Each row is a point on a tangle of strands that fork, close into loops and nearly touch. The rows are in no order.
Points whose rows are less than 35.8 apart are linked; no others are. Some points are linked to none.
q_849: [  6 -11  18 -20 -30  -2  -8  13   0  21  -9  -2 -14  -5   5   8   9   1
  12 -18   4  -2]
q_233: [  1 -13   0 -20   7   1  -2  13  17  -5  -6  -2 -26   8  21  -8  22  13
  -1  -7  11  -2]
q_830: [-15  -8 -31  22  21  10   5   3  -3  -5   3   1  -6  19   8  -2  -5  -3
  18   2  14   4]
q_755: [  5 -10  -2 -13  11 -19   1   2  13 -11  -6  -4 -16  -2   7 -19   0  15
   6  -4   4   2]
q_174: [ -3  11   0  13  11   3  12  -7   0 -17  10   1   6  -7  -2  -6 -12  -4
 -13  14 -18  -2]
q_55: [ -4  -8  -9   3 -28  11   2   5   4  25  -2   9 -20  12   8   8 -26 -12
  27 -15  17 -13]
q_473: [ 10  20   1   8  14  -1   7 -19  12 -24   7   1  18 -14 -18  -9   4 -10
 -22  16 -15   6]
q_748: [ -4   2  -6  21  -1  25  -1  -5   5 -24  -1  -7   9   1   8  10  25   1
 -21  19  -7  -2]
q_701: [  2  -1 -15   1  32  -5  -9  -2  12 -15   0  -1   8   4  -5  -5  22   6
   0  -1   8  11]
q_517: [  8  -1  -5   7  15 -20 -14  -8 -11   0 -10  -5  31 -11 -17   4  10  -2
   5   1   2  17]
q_263: [ -6  -1  -4 -15  11 -19  -1   4 -19  22   0   2  -2  11 -10  -8 -20   9
  13 -16  16   3]
q_615: [  1  19   2 -17   7   2   7   2   5   4   9   9 -20   6   1 -11 -23  18
 -13 -13  -1  -9]
q_692: [  6  -1  -4  16   6  -1  -1  -9   2 -25  -5  -9  17 -15  -6  -1  17  -2
 -13  14 -10   8]
q_142: [ 18  33  15  -5  -3  20  -6 -17  27   0   4  11   9  -4   1   4   6  -5
 -25  11 -10  -6]
q_440: [ -8  -2 -13  26  -2  23  -6   1  -6 -15  -4  -6  12   5   4  15  28  -2
 -11   7  -1   3]
q_852: [-11 -14 -24  20  18   2   9   1   3 -13   1  -3  -8  12  11  -7  -8   1
  18   7   7   3]
q_544: [  8  15  17 -12   9 -10   3  -6 -15  -9   2  -3  14 -17 -14 -11  12  -8
 -19   6 -15  13]
q_783: [-16 -22   2  18 -17   1  11   9 -25  -8   6  -9   1  -3  -1   4  -2 -10
   8   8  -8  -2]
q_354: [-14   4 -23  12  19   9  -1   6 -10  11   7  10  -1  20   2   3  -8  -5
  13  -8  14   3]
q_449: [ -5 -22   2  -8 -15  14  -5  18   4   4  -4  -2 -24  10  21   6  29  -3
   6  -8  13  -4]
q_325: [ 14   2   8  -7 -12   2  -6  -1  20   2  -7   3  -9  -4  15   3   6   6
  -3  -2  -3  -6]
q_670: [ 10   4  -8   0  28 -26 -14 -11   7  -4  -5   0  23  -7 -17  -6   4   4
   6  -4   7  13]
q_238: [ -4 -16  -2  -6 -12  -2 -10  12 -14  17  -6   0  -4   7   0   7  12  -9
  20 -15  17   5]
q_829: [ 16  28  17   2 -17  22  -8 -13  23   8   1  10   6  -2   8  12  -3  -2
 -15  10 -14  -9]
q_798: [  8 -11  17 -24 -13 -14 -10  12  -4  14 -13  -5  -8  -9   3  -3  12   6
   7 -18   4   5]
q_286: [  0   1   3  14 -20   9   2   0  -3   8   2   3   3  -2   4  14 -11  -7
   4   1 -12  -7]
q_33: [  4  -6  10 -11  18 -31   0  -5 -15 -11  -5 -10  13 -16 -14 -19   2   4
  -1   6  -6  15]
q_288: [ -4 -20   7 -16 -14 -12  -9  13 -22  22  -7  -6  -2   1  -6   4  12  -7
  20 -15  17   6]
q_638: [  3  25   0 -14  11  12   0  -1  20   3  10  14 -15  10   7  -4  -8  12
 -16  -7   1 -10]
q_677: [ -2  29   7  -8  12   0  14  -7  -6  -2  14   9  -1  -4 -11 -12 -26   2
 -19   1 -14  -2]
q_416: [  8   1 -10  -4  29 -12  -2  -8  30 -25   1  -1   3  -3  -9 -13  14   8
  -4   6   3   5]
q_842: [ 22   1   8 -10 -12 -16 -14  -1   7  18 -18   0   9 -11  -3   9   3   3
  12 -13  -1   7]
q_392: [ -4   0  -7  20  -7  28   6  -4  24 -11   4   4  -7   9  26  10  -2   3
 -11  21  -5 -17]
q_194: [ -4  -6   2  21 -20  13   8   0   3  -4   3   0  -4  -2  13   9 -12  -5
   0  10 -13 -11]
q_741: [-16 -20   0  24 -39  22  11   6  -9   5   9  -4  -9   1   4  17 -12 -19
  17   3   3 -14]
q_275: [-10   2  13  -1   0   0   8   8 -32  -7  11  -5   7  -6  -9   0   4  -9
 -13   7 -18   4]
q_403: [  3 -14  11 -12 -24   7  -9  13   5  13  -8  -1 -17   2  15   8  19  -1
   9 -13   7  -4]
q_271: [ 14  23   7 -23   6   4   4  -8  33  -5   4   9 -19   0   2 -15 -11  17
 -22  -4   0 -12]
q_311: [-10   7 -12  30   1  19   3  -2  -8  -4   5   3  13   3   1  14  -5  -7
  -6   7  -9  -2]
q_455: [ 15  28   6  -6  13  11  -6 -17  26 -10   5   9  14  -5 -11  -2  18  -7
 -26   7  -5   2]
q_561: [-12   6  -6  17   8   6  12   0  -8  -6  11   3   3   1   1   2 -19  -4
  -3   8 -12  -3]
q_439: [ -8   0  -6  -9  18 -14  15   2   1  -8   5  -1 -19   5   2 -23 -29  19
   4  -3   1  -3]
q_278: [ 17   1   8 -13 -12 -24 -11  -2  -5  25 -17  -2  15 -10 -11   8 -11   3
  16 -11   0   9]
q_274: [-11  -2  -3   8 -15  27  -7  12  -9  12   7   5  -4  15   8  20  19 -11
   2  -7   6  -4]
q_895: [ -3 -17  -4 -14  -1   8  -5  17  11   1  -5   0 -27  13  24  -1  25   5
   5  -9  14  -3]
q_587: [ -7  -4  -5  -7   1 -14   6   4 -12  16   1   2 -10   7  -2  -8 -28   7
  14 -12  10  -3]
q_62: [ -4  -4   0  20 -12  15  13  -4  13 -14   4   0  -7  -2  18   3 -11  -1
  -9  20 -16 -13]
q_384: [ 13  -8  16 -12  -5 -14  -3   1   5 -11 -12  -9  -4 -18   5  -9  18   3
  -8   3 -10   6]
q_820: [  4  16   2  15   6  11  12 -15  13 -25   7   1   9  -9  -3  -5  -1  -7
 -24  23 -18  -3]
q_526: [-13  -6   9   8 -24  27  -2  12 -13   7  12   1  -4   9   7  20  16 -11
  -2  -1  -2  -8]
q_127: [-12  15  -8   0  30  -5   8   0 -13  -2  15   6   5   7 -10  -8 -16   3
  -3   0  -3   4]
q_330: [  2  11   5   4 -13   1   4  -1   1  13   2   7  -1  -2   3   7 -25  -1
   3  -4 -11  -8]
q_375: [ -9  10   3  -7  -1  -9  13   3 -14  14   7   5  -7   3  -8  -7 -42   9
   1  -9  -2  -7]
q_391: [  3  -7  20  -8 -37  -1  -1   8 -13  22  -1  -4   1  -9  -9  19  -2  -9
  13  -7  -6  -2]
q_128: [-20  10 -15   3  28   4   9   7 -16   4  17   8  -4  19  -3  -4 -16   2
   4  -5   5   2]
q_945: [  7  -5   6  -8 -12   9   1   2  25  -4  -3   3 -21   4  26   0   4   9
  -8   7  -1 -15]
q_949: [ 18  22   6 -13  12   1  -1 -17  36 -14   3   7   4  -9 -10 -10  11  -3
 -23   8  -4  -1]
q_623: [  6  -6  12 -16   9 -33  -5  -3 -15   3  -9  -8  11 -13 -13 -13  -5   6
   4  -2  -3  11]
q_903: [ 13  20   8   0  12  -3   0 -14   0 -13   3   0  19 -16 -17  -5   9  -9
 -19   9 -15  10]
q_229: [ -8 -20   7 -26   2 -29  -9   4 -31  32 -11 -11   8   9 -17  -5  -2   1
  22 -13  27   9]
q_795: [  2  -3 -11  12   2 -16  -2  -6  -3  13  -7   3  15  -3  -4   4 -23  -2
  18  -3   4   3]
q_328: [-12 -16 -15  12 -21  18   3   9   1  12   1   4 -23  17  14   8  -9 -18
  22  -7  18 -12]
q_310: [ -7  18   7  -5   0  -4  16   0 -11   6  12   6  -7  -2  -6  -8 -41   6
  -9  -2 -14  -8]
q_386: [-10  -1 -11  37 -20  25   1  -3  -7  -2  -1  -1  13   2   3  20  -2  -9
   1   6  -6  -5]
q_19: [ -4  -7 -24  24  16   3  -8  -2  -7 -11  -6  -5  16   5  -3   5  17  -1
   6   1   9  11]
q_926: [  1   2   8  -5  21 -18   5  -5 -13 -20   2  -8  11 -14 -15 -17   9  -1
 -10  11 -13  13]
q_593: [ -3 -24   8 -24  -6 -23 -11  10 -23  26 -13  -9  -1   2  -9  -4   8  -1
  23 -16  24  10]
q_201: [ -1   1  -4  -3 -22   1   6   3   5  26  -3   9 -18   8   5   4 -38   3
  18 -18  10 -12]
q_927: [ -7  27   2  -7  24  -3   8  -2 -15  -1  16   8   8   0 -15  -8 -17   0
 -15   1 -10   4]
q_334: [-10  -8   3 -23  10 -24  -4   5 -31  25  -3  -5   4  11 -15  -9 -13   8
  13 -13  20   6]
q_957: [  1  -7   0  16  -2  -1   4  -2  -5 -21  -3 -10   8 -11   2   0  11  -2
  -8  13 -14   4]
q_934: [  7   2  -5   2  17  10  -2  -9  24 -34  -3  -7  11  -7  -4  -2  39   0
 -24  18  -1   7]
q_815: [  2  -8  -4   0  15 -24 -12  -3 -20  10  -9  -5  25  -3 -14   0   3  -1
  12  -2   8  14]
q_910: [ 12  -1  15 -11 -22 -23  -1  -1 -14  24 -11  -4  14 -13 -14  10 -19  -1
  12  -5  -8   5]
q_752: [-11  -2 -24  11   7  10  -6   6 -12  19   1   9   0  21   0   8  -3 -13
  19 -12  21   3]
q_133: [  9   4  25 -20 -29 -13   0   5 -15  23  -5  -3   4 -12 -13  10 -14   1
   6  -8 -11   2]
q_197: [  9   9  -4 -17  30 -24 -13  -6  11   0  -3   3   8  -3 -15 -13   3  12
   3 -12  12  11]
q_57: [-12  -5 -15  22  -5  26   9   3  11  -5   7   5 -14  15  21   8  -7  -3
   2  10   1 -13]
q_540: [ 17  19  14 -19  -5  10   2 -14  39  -6   0   9 -13  -2  11  -8  -2   9
 -25  10  -4 -14]
q_757: [ 10   2  -4   7  14  -1  -7 -10  12 -27  -6  -8  20 -13 -11  -2  31  -3
 -16  11  -5  12]
q_520: [ 20   1  14  -4 -22  -1 -11  -3  17  11 -14   1   1 -10   9  11   6   1
   4  -4  -8  -1]
q_629: [  4   4  -2  -7  17  15   1  -5  25 -27   3  -3  -2   0   7  -5  32   3
 -23  18  -2  -1]
q_639: [ -1   8   0   3 -16   3   8   1   6  19   3  11 -12   3   7   3 -39   3
  10 -10  -2 -13]
q_601: [ -3 -10 -21  10  25   1  -9   3   2 -13  -4  -4   5  10   2  -1  26   4
   8   0  12  12]
q_459: [ -8 -14   0  19  -7   0   9   3 -18 -16   2  -9   6  -8   1   0   2  -4
  -1  12 -13   2]
q_801: [ -7 -25 -13   5  14 -29  -7 -11 -24  17 -15 -10  19   8 -12  -8 -11  -5
  30   4  22  11]
q_947: [-20 -21   9  12 -27  12  11  13 -30  -3  16  -9  -3  -3  -4  13   6 -15
   6   5  -4  -7]
q_643: [ -5  13  -3 -14  18  -7  12   0   2  -3   9   5 -18   6  -3 -19 -30  19
  -5  -8   0  -4]
q_531: [ 11  10   6 -20  15  -3 -13   2  15   0  -5   3   0  -5   1  -3  25   5
 -11 -10   5   6]
q_300: [  4   2  10  -5  -5 -12  -4   2 -15   8  -2  -3  12  -9  -7   5   1  -3
   1  -3  -9   7]
q_631: [ -2  -8 -16   6  -4   8 -11   7  -4  14  -5   6  -5  14   7   8  10 -10
  17 -13  18   3]
q_496: [ 13  19  19 -14 -13  12   6 -10  26  -6   3   6 -15  -5  14  -8  -8   7
 -24  13 -13 -16]
q_293: [ -5 -15 -15  10  18  -9  11   0  10 -18   0  -6 -10   4  10 -14  -9   7
  14   8   1   2]
q_100: [  9 -10  16 -22  -1 -28  -8   4 -10   5 -14  -9   3 -15  -5 -10   4   8
   5  -9   1  11]
q_411: [-10 -13  -6  29 -34  23   3   2  -6   4   0  -3   1   3   6  20  -3 -14
  12   4   1  -9]
q_107: [  1  -5  -9 -13  20 -26 -10  -2  -4  14  -8   1   1   6  -6 -15 -11  14
  18 -13  19   8]
q_571: [-15 -13 -10  18 -19  27   8   8   5   3   7   5 -22  18  22  10  -4 -10
   9   4   7 -16]
q_896: [ -9  -2   4   4  15  -7   5   3 -28 -18   7  -9  11  -7 -10  -7  12  -5
 -10  11 -13  12]
q_223: [  1  -1  -8   7  10  16   0  -2  18 -21   2  -1  -2   5  12   3  23   4
 -14  15  -3  -2]
q_443: [ -9  -5 -19  31   4   7  -4  -4 -17 -18  -7 -11  24  -2  -7   9  20  -1
  -3   7  -1  10]
q_183: [-17 -14  15   3 -32  18   6  14 -26   8  18  -5  -3  -1  -5  19   9 -16
   7  -2  -1  -8]
q_237: [  8  17  14  -5  -6   6   2  -4   3  -1   5   5  -1  -6   2  -1  -3  -2
 -16   3 -16  -4]
q_613: [  1  -4  17   7 -36  10   0   3  -8  12   2  -1   3  -7   0  19  -2 -10
   5   1 -14  -7]
q_196: [ 17  11  -1 -12  18 -10  -2 -15  44 -19   0   5   1  -8 -11 -14   6   4
 -13   4   1  -1]
q_404: [  8   5  -4 -18  25 -27  -7  -7   9   2  -5   2   1  -3 -12 -19 -15  20
   6 -13  12   6]
q_17: [  6  -4   5 -23   0   5   2   7  26  -7  -4   2 -30   5  24  -8  11  17
 -12   0   5 -12]
q_774: [ -7  -5 -12  21  -9  25  -8   5  -5   0  -2   0   3  12  10  17  22  -7
   0  -1   6   0]

A fork is a point with three links, a tip a point with one. Leave the first point through the second and follow the links. Name the first fork or tip that comes.
q_328, q_55 => q_286
q_934, q_757 => q_440
q_174, q_820 => q_926
q_196, q_949 => q_829
q_496, q_540 => q_439
q_926, q_544 => q_741
q_107, q_404 => q_815
q_263, q_334 => q_354
q_927, q_677 => q_263

A piece is all that can be reached along the links. How many separate loops has the piece of each point below (a circle has one, a figure eight two, a Y none), and how many tips (points with one link)?
q_449 => loops 1, tips 2
q_947 => loops 1, tips 1
q_587 => loops 1, tips 2
q_496 => loops 0, tips 2

A tip is a point with one link. Name the tips that can be reached along the links from each point below, in the order of the rows.
q_561 => q_741, q_275
q_601 => q_829
q_752 => q_815, q_293
q_638 => q_439, q_496
